Each row is a point on a tangle of strands that fork and nearly touch. The rows are in no order.
Two points are linked if the straight distance between their rows is under 78.8. Some points are linked to none.
(541): [-11 -24  28  64 -27  17 -39 -16  42 -28  31  -8  33 -56  23 -23   0 -35
  22 -17  -7 -35   9 -42 -23 -70   3]
(493): [ 27   6   0 -12   4  18   9  20 -14  42   4   9 -16  26 -15  -9  -2  20
 -10  -5  13  12 -19  19  -3   8  24]
(437): [ 34   5  10   2   2  18 -17  16   3 -18  44 -17   7   7  16 -14 -24  -5
 -12 -17  27  -9 -21  10 -12 -20 -23]
(486): [-33  -5 -10   1 -13 -25  30 -36  11  20 -54  13  -4  -4  -3  15  20   5
  15  12 -21  -1   8 -15  16  14  47]
(35): [-25  26  11 -11  -8 -50  18 -46  14 -16 -32  -8   6  26  15  44  39 -10
  -5   3 -40 -25 -24 -20  26 -12  -4]
(263): [-39 -19 -44 -29  15 -18   4   9 -29  12 -45   4 -10  -5   2 -18  -4  46
  20   4  10  42  20  14   1  79  40]
(138): [ 13 -20   6  29  -9  17 -35  -1  -2 -14  22 -24  22 -10  31 -25 -29  22
  14 -10  41 -14 -14  -8  -6 -17  27]
(311): [-87  14 -27  -4  10 -38  -9 -41  21 -73 -71 -13  18 -35  26  11  -4 -20
  -1  27 -21  -4  -8  -1  18  19 -25]
(554): [ 34  15  12 -12   2  29  11   8  37  13  39  11   1 -17 -30   3  -5 -62
 -15 -14  -9 -16  -4  -6 -24 -49 -65]
(365): [ 24  11  -1 -14   6  30   1  28   5   4  29   2  -8  -3 -12 -18 -23 -25
 -10 -15  26   9  -2  17 -17  -5 -25]
(775): [-50 -22 -46  -8   5 -20  11 -13 -10  17 -70   7  -5 -13   8 -11   1  46
  30  14   1  29  17   1   5  65  67]
(238): [ -5  17 -12 -35  25  16  15  17   9 -21   3   4 -17 -19 -21  -4 -22 -41
  -3  -5  15  23  20  16 -13  21 -61]
(324): [ 10   3 -23 -39  26  10  -5  48 -45  21  14  13 -34  25 -18 -22 -10  30
  -7 -10  25  52   9  34  -4  54   3]
(453): [ 24   3  16  14   5 -25 -28 -24 -15 -27  23 -31   9  50  45  21  14  61
   3 -11  20 -22 -49 -12  15   1  23]
(693): [  3   3   1  -7 -11   5  26  -8  23  30  -8  12   0 -11 -18  -1   5 -31
  -2  -1 -10  -4   5  -8  -6 -12   1]
(653): [ 35   2 -10  -8  24  27 -38  64 -39 -29  59  -7 -17  38   6 -14 -32  32
 -15 -22  45  23  -3  40  -5  19 -27]
(594): [-22   3  28  36 -18 -31 -26 -41  32 -54  15 -25  29 -28  43  14  12 -31
  17  -9 -15 -36 -10 -36  -6 -49 -15]
(446): [ 24  27  -7 -36  31  18  17  35  -7  12  26  21 -60  35 -46  24  13  -1
 -17  -4   3  41   0  46 -10  31 -51]
(102): [ 13 -13  21  34  -4 -16 -19 -32 -22  12   0 -28  15  25  31  16  32  57
  27   6  20 -28 -30 -37  17 -22  66]
(70): [ 45 -16  19  13 -25  38  32  17  -5 108   9  42 -10   9 -56 -11  14  -1
 -17  14 -32 -11   6  -3  -1 -40  44]
(762): [-45  -8  -4  14 -26 -35  44 -52  15  21 -74  25  -1 -14 -10  30  28  -4
  10  24 -57  -3  26 -14  26  11  41]
(241): [ -2   9  16  12  -8 -18 -18 -25  25 -51  27 -26  27 -14  36   3  -5 -27
   7 -16   9 -32 -21 -15  -4 -37 -28]
(316): [  7  17  -2 -37  13   8  46   4  19  20 -16  26 -26 -13 -43  24   2 -36
 -12  14 -24  30  25  17 -10  35 -49]
(291): [ 19  -7  16  28  -7  -7 -20 -21 -10   0  14 -25  15  21  29   7  12  35
  14  -4  19 -22 -29 -25  11 -22  43]
(618): [ 13 -10 -29 -18  27   0 -47  57 -52 -54  46 -17  -2  32  22 -19 -42  28
  -5 -23  49  29   5  32  -1  37 -29]
(254): [-30  14   0  -9 -15 -33  57 -42  22  11 -75  30  -5 -28 -28  46  20 -21
 -17  44 -62   8  30   9  21  43 -29]
(2): [ 22 -21   7  35 -21  56 -16  25   5  47  12   3  11 -33 -13 -48 -22  -4
   9  -1  26 -11   4  -6 -10 -40  38]
(584): [-31   1 -32 -43  18 -21  17  11 -24  -3 -40   7 -20  -9  -7  -2  -2  27
   8  13  -6  48  25  21   5  79  -1]
(79): [-43  -6 -46 -44  28 -20 -15  22 -34 -31 -25  -2  -9  -6   6 -21 -18  22
  10   2  10  47  28  20   5  73 -14]
(572): [-21  -4  -3   5 -16 -12  29 -28  20  20 -34  14   0 -13 -10   6  12 -21
   9   6 -19  -1  11 -13   8  -4  25]
(552): [ 19   6 -12 -27  31  32 -18  58 -34  -9  40   4 -28  17 -19 -23 -27   2
  -8 -17  39  35   9  33 -10  25 -40]
(281): [  8 -19   9  34  -5  -5 -36 -21  -4 -24  14 -32  23   2  45  -9 -11  34
  19  -6  35 -20 -23 -20   2 -11  35]
(130): [-63  16 -12 -12  -7 -42  32 -50  17 -24 -81   6   5 -17   0  37  23 -13
  -7  36 -51  -2  -1  -7  25  22 -12]
(750): [ 18  -2   0  -7 -13  13  48  -5  23  53  -7  32 -10 -14 -41   7  11 -41
 -13   5 -26   3  22  -4  -8  -9  -4]
(593): [ 15   4  36  28 -23 -17   4 -18   6  23  19  -8  18  15   0  23  59 -22
   1  -4 -45 -53   5 -45   1 -66  19]
(52): [-12  18  -5 -42  22  13  30   4  13 -11 -20  13 -23 -28 -35  12  -9 -41
  -5  14 -11  32  27  10 -10  36 -67]
(367): [-60   0 -43 -23  20 -28 -21  -2  -3 -60 -35 -15  14 -12  30 -10 -23  -1
   9   7   8  11   6  12   6  40 -18]
(781): [ 22 -27  40  59 -29  30 -40  -8  25 -19  53 -17  30 -54  29 -29 -12 -22
  10  -7  -4 -36  -2 -38 -24 -75  -4]
(22): [ 40  16   4 -13   8  28  -2  36 -13  29  34   5 -30  42 -19  -2   1  31
 -23 -12  20  13 -26  39  -5   3   4]
(404): [ 50 -10  21  19 -24  56   5  33   2  88  24  25   0  -4 -39 -29  -6  -5
 -11  10  -9 -15   0  -1  -6 -57  25]
(174): [ 14  15 -14 -23  19  -7 -18  26 -17 -36  25 -15 -12  41  14   1 -11  23
 -10 -19  29  12 -20  28  -2  25 -24]
(100): [ 46  12   3  -6  15  32 -22  51 -20  -3  53  -8 -29  48  -3  -8 -16  34
 -22 -16  35  13 -25  50 -11   4 -19]
(213): [-76   7 -36 -16  18 -37 -19 -25  12 -74 -53 -13  20 -25  32   0 -16  -5
   6  16   0   2  -4   5  12  31 -23]
(283): [-37   3 -38 -34  26 -21 -17  14 -17 -49 -16 -14   2   3  20 -13 -24   6
   6  -3  20  20   9  15   4  45 -23]
(518): [ 46  -6  25  12 -19  19  34   7  -6  87  12  34 -11  33 -43  14  35   0
 -21   3 -36 -19  -3  -3   7 -40  32]
(38): [ 28 -27   9  34  -3  28 -42  18 -16 -22  38 -26  20  -3  39 -34 -48  36
   0  -3  50 -10 -15   7  -6  -9  14]
(626): [  7 -17 -16  -3  16   6 -36  38 -22 -63  44 -21  14   4  31 -22 -55   3
  -1 -18  53  11   4  18 -11  17 -35]
(288): [ 21 -11  40  46  -2 -24 -14 -35 -29  15   2 -33  17  29  28  31  57  59
  30  13   5 -40 -23 -54  21 -35  75]
(191): [ 23   2  -4 -18  18  44   0  46  -9  14  30  13 -18  -9 -29 -31 -28 -23
 -12 -10  31  24  11  24 -20  12 -28]
(30): [ 15   8  10   2  -2  -6 -21  -7  16 -46  32 -21  20  -3  29  -2 -18 -18
  -3 -18  22 -18 -20  -3  -6 -19 -32]
(24): [ -9  25  15   2  -8 -50  -4 -43   5 -23 -14 -23  10  32  30  41  41   7
   8  -2 -20 -32 -31 -25  21 -19  12]
(497): [  7  20 -19 -43  24  -1  14  31 -23  10   0  11 -43  35 -26   8   9  23
 -13  -7   2  46  -2  36  -3  53 -16]
(767): [ 38  -1  17  -6 -14   9  57  -3  22  77   4  52 -13   8 -61  29  25 -37
 -23   9 -53  -9  26  -3  -7 -11  -7]
(434): [ 10  -8 -12  -7   0  12  18  19 -27  57 -18  12 -16  18 -20 -18  -1  45
   6   0  20  24  -9   9   1  32  63]
(561): [-11  10 -20 -35  34  15 -12  33 -14 -47  28  -5 -10 -11  -9 -14 -40 -36
   0 -13  31  29  20  20 -13  22 -76]
(756): [-72  18 -18  -9   0 -36  17 -52  28 -46 -76   2  10 -36  11  27  11 -28
  -8  33 -41  -6  -2  -3  22   9 -33]
(4): [-27 -12 -27 -21   9   8  14  21  -9   9 -24  16 -17 -35 -16 -34 -21  -4
   8   4  17  49  32  10 -10  54  12]
(217): [  5 -12 -25 -19  10  17   4  35 -38  41  -6   9 -18   8 -12 -32 -17  42
   3  -6  29  40   6  22  -6  49  46]
(73): [  5  19  23   5 -10 -40   5 -35  -4  11  -9 -13   5  48  13  40  54  19
   7  -5 -22 -28 -30 -27  24 -25  36]
(182): [ 34  -7  19   3 -23  -4  58 -12   5  86   1  48 -12  29 -58  30  40 -15
 -21   8 -63 -15  18  -1   7 -19  19]
(350): [-13  13  -3 -26   1 -14  54 -18  19  16 -42  24 -18 -15 -34  30   9 -19
 -13  23 -40  22  24  13   3  41 -29]
(119): [-39  29   5 -17 -10 -52  31 -54  20 -19 -58   2   6   9   4  50  40 -26
 -12  23 -60 -16 -12 -12  31  -5 -21]
(246): [  2   3 -11 -25  23  10 -20  33  -9 -53  38 -12   3   0   7 -17 -41 -21
  -3 -18  37  15   9  19 -13  13 -52]
(445): [ 15  26   7  -7   1 -37 -14 -22  -3 -23  11 -22  -4  65  29  39  28  41
  -3 -14   1 -14 -47   2  19  -1  10]
(682): [ 20   7  43  30  -8 -34   5 -28 -21  22   0 -20  12  46  16  43  72  27
  11   1 -28 -44 -20 -46  21 -45  56]
(734): [ 28 -28  24  48 -27  64 -39  20  16  22  34  -5  20 -47   5 -53 -34  -2
   4  -1  21 -24   3 -10 -21 -63  13]
(271): [ 34 -20  13  29 -30  57   0  24  21  74  30  27  12 -37 -35 -33  -5 -28
 -13   2 -15 -26  16 -19 -20 -71  13]
(317): [-45 -14  16  54 -22  -5 -14 -33  36  -6 -20   4  22 -33  11  -2  28 -36
  31 -10 -27 -30  26 -46  -7 -59  36]
(71): [-25  -3  21  43 -20  -6 -30 -28  49 -45  24 -11  32 -50  30 -10   2 -51
  18 -13 -13 -37   5 -36 -20 -65 -18]
(816): [ 30 -34  29  56 -21  50 -44   9  19  -7  52 -18  27 -48  24 -43 -37  -8
   4  -4  22 -25  -4 -17 -21 -58   5]
(506): [ 22 -23 -10  15   9  14 -42  32 -31 -39  40 -27  20   7  33 -31 -51  31
   0 -10  57   2  -5  13  -6  16  -1]
(307): [-34   2   1   2 -21 -30  59 -47  24  24 -72  30  -2 -24 -20  36  26 -20
  -3  33 -60  -2  35  -5  22  24  11]

A fork is a point with three links. Follow the links from the first point to the second and name the forks in between, in order.
(618), (486): (626)
(24), (100): (291) (626) (653)
(594), (493): (653)
(453), (24): (291)
(561), (446): (626) (653)
(434), (281): (653) (626)
(682), (316): (291) (626)
(552), (73): (653) (626) (291)

A fork is a point with three links, a tip a point with one. Leave the first point through the second and follow the links. Name the first fork or tip that comes.
(30), (241): (2)
(693), (750): (271)
(816), (781): (653)
(130), (119): (291)
(316), (52): (626)

Follow the links from the first point to the second, and from the first to the third. Name the last point that the two ways share.
(30), (434), (626): (653)
(238), (102), (71): (626)
(291), (493), (241): (653)
(138), (561), (71): (626)
(24), (100), (445): (291)

Name the points in between on the shortest way along the links from the first point to the second, in order.
(365), (594): (437) (30) (241)
(541), (493): (71) (594) (241) (30) (437) (365) (191) (552) (653) (100) (22)
(2), (541): (734) (816) (781)
(288), (584): (682) (73) (24) (35) (119) (130) (756) (311) (213) (367) (283) (79)
